Each row is a point on a landscape with many valleys, with its height.
From any point a ball rolls to the lowest of the 2 points nearest to it. It stops when none of these is lower. Distance is the straight distance between rows; heights are no part of it.
Ligis: [ 99 168  94  93 143  73 111 149 134 123 107 140 127 135 170 130  93 104
 150 127]  height 67.8
bopet: [146 129 149 159 152 135 123  99 104 161 141 123 109 114 130 212 125  87
 133 171]  height 42.7
tago: [108 111 109  74 148  90 111 139  90 136 116 131 176 140 171  84 112 143
  95 128]  height 61.2
dovuf: [ 90 142 148 107 181 158 141 120  60 161 125 136 154 123  98 110  89 103
 126 122]  height 61.6
zeko: [ 85  89  96 140  87 145 117 126 169  49 140 115 114 129 106 105 132 169
 155 155]  height 50.8
Zuru: [159 118  70 192  64 120  98 179 133  73 150 114  83 121  83 149 142 156
  92 161]  height 45.8
fadib: [173 115 180 131 113 135 107 137 127 126 114 113  95 140  95 128  84 101
 181 125]  height 31.6
Doru: [ 76 130  52 115 119 105 152 126 147  81 127 113 131 131 136 146 154 107
 105 158]  height 53.4
gamos: [147 211 150 112 138 114 121 134 163 152 108 174  96 139 200 148 127 160
 157  75]  height 67.1
tar: [187  96  94 118 105 124 103 147 142 126 114 134 148 147 141 120 134 120
 115 162]  height 4.5
ludit: [110 154  98 101 124 130 111 161  85  91 110 137 102 120 130 128  83 106
 136 121]  height 69.8
bomu: [ 88 116 138 110 124 170  96 129  93 105  82  89 113 123 100  74 104 146
 165 152]  height 48.8
mogaz: [125 132  79 163  93 107 123 174 132  68 123 116 137 121 124 143 130 136
  90 153]  height 49.3
gokig: [ 83 165 122 144  82 132 107 113 184 141 143 102 125  97 135 156 118 106
 117 162]  height 44.7
Kot: [174 112 130 201 102 102  99 140 150 131 169 104 117 165 125 148 114 114
 100 176]  height 48.9
zime: [129 162 172 132 208 126 149 112  75 175 135 146 159 152 138 121 115 135
 119 119]  height 60.5
fovi: [147  79  77 116  77 160  61 133 193  93 176 111 130 126 109 160 143 129
 107 156]  height 51.5
Pep: [ 72 126 135  68 121 141 116 129 112 107  74  94 132 121 138  60 123 166
 133 115]  height 51.8
fadu: [ 99 160 154 125 114 134 125 166 129 176 109 145 129 100 164 167  99  91
 110 121]  height 68.1
kipen: [102 143 139 133 119 167 131 158  77 103 157 153 122 112 172 140 164 154
 122 132]  height 56.3
Kub: [116  45 141  76 153 134 138 115 118 105 116 118 187 124 126 146 136 141
 111 146]  height 54.9
Tokir: [113 144 176  65 180 149  99 130 146 174 124 135 139 130 128 103 136 134
 169  82]  height 33.0
vas: [171 135 129 139  87 102 103 128 140 139 121 110 131 153 127 116  41  97
 109 150]  height 30.2
sokug: [ 87  91 107 105 157 107 123 154 103  95 133 123 181 124 122  67  99 128
 120  97]  height 57.8
ziti: [110  96  77 122 107 136  92 171 176 104 155 115 124 123  87 180 139  94
 113 172]  height 53.3
muf: [125  87 126 102 142 167 149  72 124  76 136 117 131 130  73 114 107 114
 150 104]  height 40.0
nubu: [156 178  79 175  98 177  94 126 133 122 138 116  81 128  98 157 140 125
 101 180]  height 36.3
zusom: [166 125 119 128 130 105 178 104  99 112 121 127 124 126 145  94 201 129
 129  82]  height 73.0
mut: [187  93 121 181  65 110 115 122 160  93 166 100 113 134  78 160  83 129
  74 141]  height 43.5
Zapeb: [ 68 151 141 109 194  88 139 133 141 153 155 160 145 152 141 142 118 116
 189 141]  height 51.1
gifab: [129 180 133  76 139 133 136 126  82 138  97 163  90 121 140 149  96 125
 137 106]  height 71.8
geda: [133 138  94 144 132 131 122  80 115 128 140 101 185  79 105 149 110  83
  83 126]  height 39.3
kul: [123 125 100 117 143 116 160  86 119 138 135 128 143 129 104 126 109  72
 123 145]  height 30.7
vepev: [116 192 103 138 175 155 112 166 110 149 105 174 130 129 194 184 144 137
 120 125]  height 36.9
Rur: [101  78  70 132 130  92 158  89 172  74 107  68 151 133  99 140 150 107
 106 157]  height 57.4
sused: [130 199 161 116 160 101 172 120 136 137  74 116 140 152 139 109 160 164
 126 120]  height 68.2
fiku: [114 166 162 101 152 119 194 106  71 114 112 162 117 133 107 140 139 183
 150 147]  height 65.7
Lavum: [131 173 142 169 159 113 153 117  94 128 171 167 152 152 156 104 118 151
 135 118]  height 66.7
Tuted: [107  92 165  81 129 103 143 125 109  99 108  81 125 143 141 101  96 112
 110  70]  height 46.9
pazaf: [141 134 157  99 119 122 109 167 115 161 130 163 151  91 177 147 138 122
 118  78]  height 70.8
leruv: [110 142 188 102 132 155 167 127  85 127 131 147 115 133 138 116 155 179
 129 104]  height 60.8
gubid: [158  96 113 133  70 174  86  98 168  90 148 131 155  94 111 127 124 165
 127 147]  height 49.4
nedu: [100  89 146 112 136 147 113  97 109 116 102  92 139  92  67 106  98 112
 177 141]  height 45.1
ruf: [ 97 111  98 156 111 166 100 170 111  79 188 144 120 112 120 138 161 145
 133 151]  height 53.1
Zuzeg: [110 101 106 157 135  86 181 124 138  62 100 105 163 119  94 116 135 136
 123 124]  height 61.4
tuf: [158 114  81 163  80 161 137 126 115  64 115 143 112 103  84  67 119 157
 131 117]  height 46.2
doga: [104 117 178  85 116  90 182 103 118 147  96 105 119 133 124  73 117 139
 129  98]  height 41.6
gedon: [158 198 141  73 136 130 118  73 143 173 112 156 118 125 186 114 128 146
 125  66]  height 69.5
zimus: [136 168 126 177  62  90 111 128 155 151 138 108 116 107 139 154  71  95
  98 155]  height 38.6
Lovi: [136 146 137 116 126 108 148 140 117 200 109 164  81 171 211 121 128 119
 127 121]  height 61.7
vug: [136 193 139 148 123 169  76 128 123 113 113 108 132 146 165 151  79 139
 103 151]  height 77.0
Susap: [ 97 105 124 145 120 160 150  98 143 140 148  89 119 136 133 136 179  88
 105 165]  height 42.0
lig: [143 158 164  91 160  62 197  84  90 121 109 129 131 155 136 117 139 189
 123 123]  height 71.1
dibu: [136  80  97 162  88 167  75 139 164 119 198 100  92 133  28 152 117 116
  83 135]  height 35.0
lunu: [115 106 151  98 147 130 109 108 164 177 122 114 177 110 137 138 151  93
 147 143]  height 39.8
maki: [102 128 100 102  67 141 104 101 165 106 124 120 130  88 127 112 135 134
 150 146]  height 48.3
viz: [118 143 160  75 153 123  95 134 171 118  97  89 157 137 143  94 163 148
 159  81]  height 37.1
biti: [174 125 106 122 122 114  82 131 147 171 132 147 131 155 173 125  98  87
 142 139]  height 18.7
zun: [146  58 110 174 101 118 108 113 146  89 124  84 138 102  94  89 111 133
 120 141]  height 45.4
luran: [113 132 153  87 173  90 144 165 119 164 123 169 105 136 141 146 164 144
 186 131]  height 45.5
nibu: [103 171 121 127 150 165 124 124 119 194 135 174 119 121 182 157  74  93
 106  90]  height 64.5
zega: [114 138 199  52 138 102 175 122 122 207 121 133 114 119 118  87 150 165
 113  80]  height 34.5
pabol: [111 145 167 122  97 149 162 141 166 197 116 140  89 141 145 105 161 101
 159 127]  height 35.4
liti: [162 161  94 162 156 162  89 175 107 111 135 129 119 144 163 178 149 101
 104 128]  height 28.4
fav: [140 118 178 113 136 109 138 158  95 141  87 128 114 112 103 128 138 141
 185 131]  height 39.2
suza: [134  59 102 179  71 130 115 128 162  66 180 103  72 141  38 172  96 162
  68 147]  height 39.1
vedi: [176 112 195 130 151 100 105 105 127 121 139 114 148 169 154 120 112 146
 153 131]  height 21.9
Refu: [ 93 189 124 131 171 129 137 147 154 200 100 181 130 150 210 167 142 155
 127 138]  height 45.7
Sir: [144 133 145 147 130 141 174  97 118  73 157 120  92 176 132 130 143 130
 142 116]  height 55.7
Fana: [143  80  91 163 128 124 103 124 136  92 141  71 168  93 102 135 130  89
  86 111]  height 44.2
Rugin: [100 148 148  57 174 125 121 127  89 130  97 106 142 100 111  70 144 182
 128  65]  height 54.5
tifeb: [154 163 153 158 182 153 134 109  81 175 117 148 137 143 158 175 117 125
 116 162]  height 52.3
beno: [140 165 109  97 213 105 141 130 104 192  98 166 148 109 146 153 157 110
 139  94]  height 52.1
kiliz: [152 157  83 175  99 170  66 133 160 156 175 114  84 131  36 166 122 121
  89 174]  height 31.5
keb: [146 122 151 109  91 103 152 124  97 119 119 148 102 149 168 152 141 172
 137 172]  height 59.0
gipe: [114 136 193  87 142 137 153 138 165 204 129 151 139 140 142  97 172 131
 149  90]  height 26.8
muzu: [123 164 126  68 154  71 126 130 127 147  99 134 172 136 167 130  90 131
  92 101]  height 64.8
Temug: [144  89 161 117 145  92  86 101 135 124 155 107 181 115 152 148 110 113
 142 128]  height 32.3
Kufil: [140 106 133 112 143 128 110 111 154 121  76  82 167 122 108  70 166 135
 162 121]  height 41.4
dusir: [123 189 102 192  94 141 101 113 147 149 197 166  91 123 138 152 102 123
 146 157]  height 74.0
vurez: [137 194 178 146 128 122 127 142 161 143 108 138 146 142 175 120 135 150
 138 110]  height 64.0
sukir: [103 161 148 122 166 147 125 130 100 128 102 113 163  91  82  72 114 125
 139  84]  height 57.3
gep: [124  44  97 160  82 136 180 122 119  98 130 129 102 140  68 136 125 145
  85 200]  height 54.8
Lod: [135 103 144  56 105  94 166 147 116 144  85 155 134 147 146 125 132 167
 122 170]  height 53.0
ziv: [141  72 106 145  78 167  94 143 140  97 140  91  66 123  68 129 145 115
 137 150]  height 29.9
mereb: [143 111 110 165  68 121 135 166 172 105 153 119 103 105  75 121 141 102
 146 122]  height 35.3
bapog: [ 97 138 103 195 132 154 137 110 149 188 180 119 115 131 149 144 173  78
  99 147]  height 31.8
mef: [140 125 115  91 152  98 121  97 107 161 103 121 143  96 159 141 175  93
 140 112]  height 46.1
saf: [135 179 150 152 131 131 134 127 139 111 132 137  87 157 152 150 138 124
 173 133]  height 60.0
ber: [127  75 137 148 116 118 176 146 114 102 160 132 137 125 138 109 191 126
 128 107]  height 69.3
lotad: [112 177 155 111 186 153 122 134 113 211  92 157  83 136 168 160  97 107
 138  56]  height 60.6
pek: [133 176 129 103 118 148 106  95 101 146  96 128 124 114 156 135  99 142
 128 165]  height 74.5
tof: [149  96 155 169 133 139 125 128 100 121 167 128 117 117  97 165 144 102
 153 152]  height 32.9
nozar: [149  54 127 139 126  90 180 147 102  74 106 129 144 121 118 122 154 155
 122 121]  height 65.3
fefut: [119 163 113 170 164 116 158 100 154 177 144 140 139 125 140 147 131  63
 133 114]  height 15.9
togeb: [ 96 171 123 101 178 109 151 139 137 252  98 187  90 161 205 132 126 165
 129  98]  height 54.2
tiroz: [177 137  84 206  86 163 125 149 108  94 158 127 101 123  86 102 146 143
 105 143]  height 41.9
Dibi: [135 100 128  88  99 125 192 146 149 127 114 166 160 139 111 123 134 127
 107 143]  height 46.5
beke: [160  71 165 159  92 149 110 136 141 125 142  91  95 131  70 161 104  92
 140 164]  height 22.1
kimu: [130 134 122 132  88 116 153 165 155 123 137 170 157  91 106 143 135 106
 135 115]  height 40.5
Goz: [186 130  83 133 158 156 114 177 122 126 134 161 146 142 120 127 151  94
 133 117]  height 19.2
gop: [130 112 154 104 127 131 138 135 121  91 157 131 110 172 152 127 105 113
 134  80]  height 51.2
guvet: [ 95  73  99 128 136 142 139 170  93  79 120 155 158  94  82  76 119 145
 144 113]  height 55.2
Bige: [135 126 130 185 113 124 103 122 163  95 154  94 161 128 114  76 124 139
 145 126]  height 40.6
vodaz: [146  33  87 191  85 114 141 100 138  81 153  96  89 120  74 114 154 156
 102 167]  height 50.0
vevu: [145 113 159 159 128  87 122 103 149  85 141 123 189 138 132  93 123 188
 158 139]  height 33.7
garu: [149 151 133 103 234 120 129 117 131 233 108 159 113 143 161 153 129 115
 139  42]  height 56.9
rako: [ 92  41  93 128 128 150 126 122 155  47 117 133 139 108 100  74 130 174
 149 112]  height 52.8
Dugi: [119 186 139 200 118 153 129 115  90 164 181 163 112 113 162 115 103 116
 128 114]  height 71.0
gat: [117 103 130 104 139 165 138 119 122  89 110  95 136 144 140 153 168 126
 111 145]  height 49.2

Where does a ball stop that starts at each point below?
fadu: vedi
dovuf: fefut
Dugi: beke
saf: gipe
keb: beke
ber: tiroz
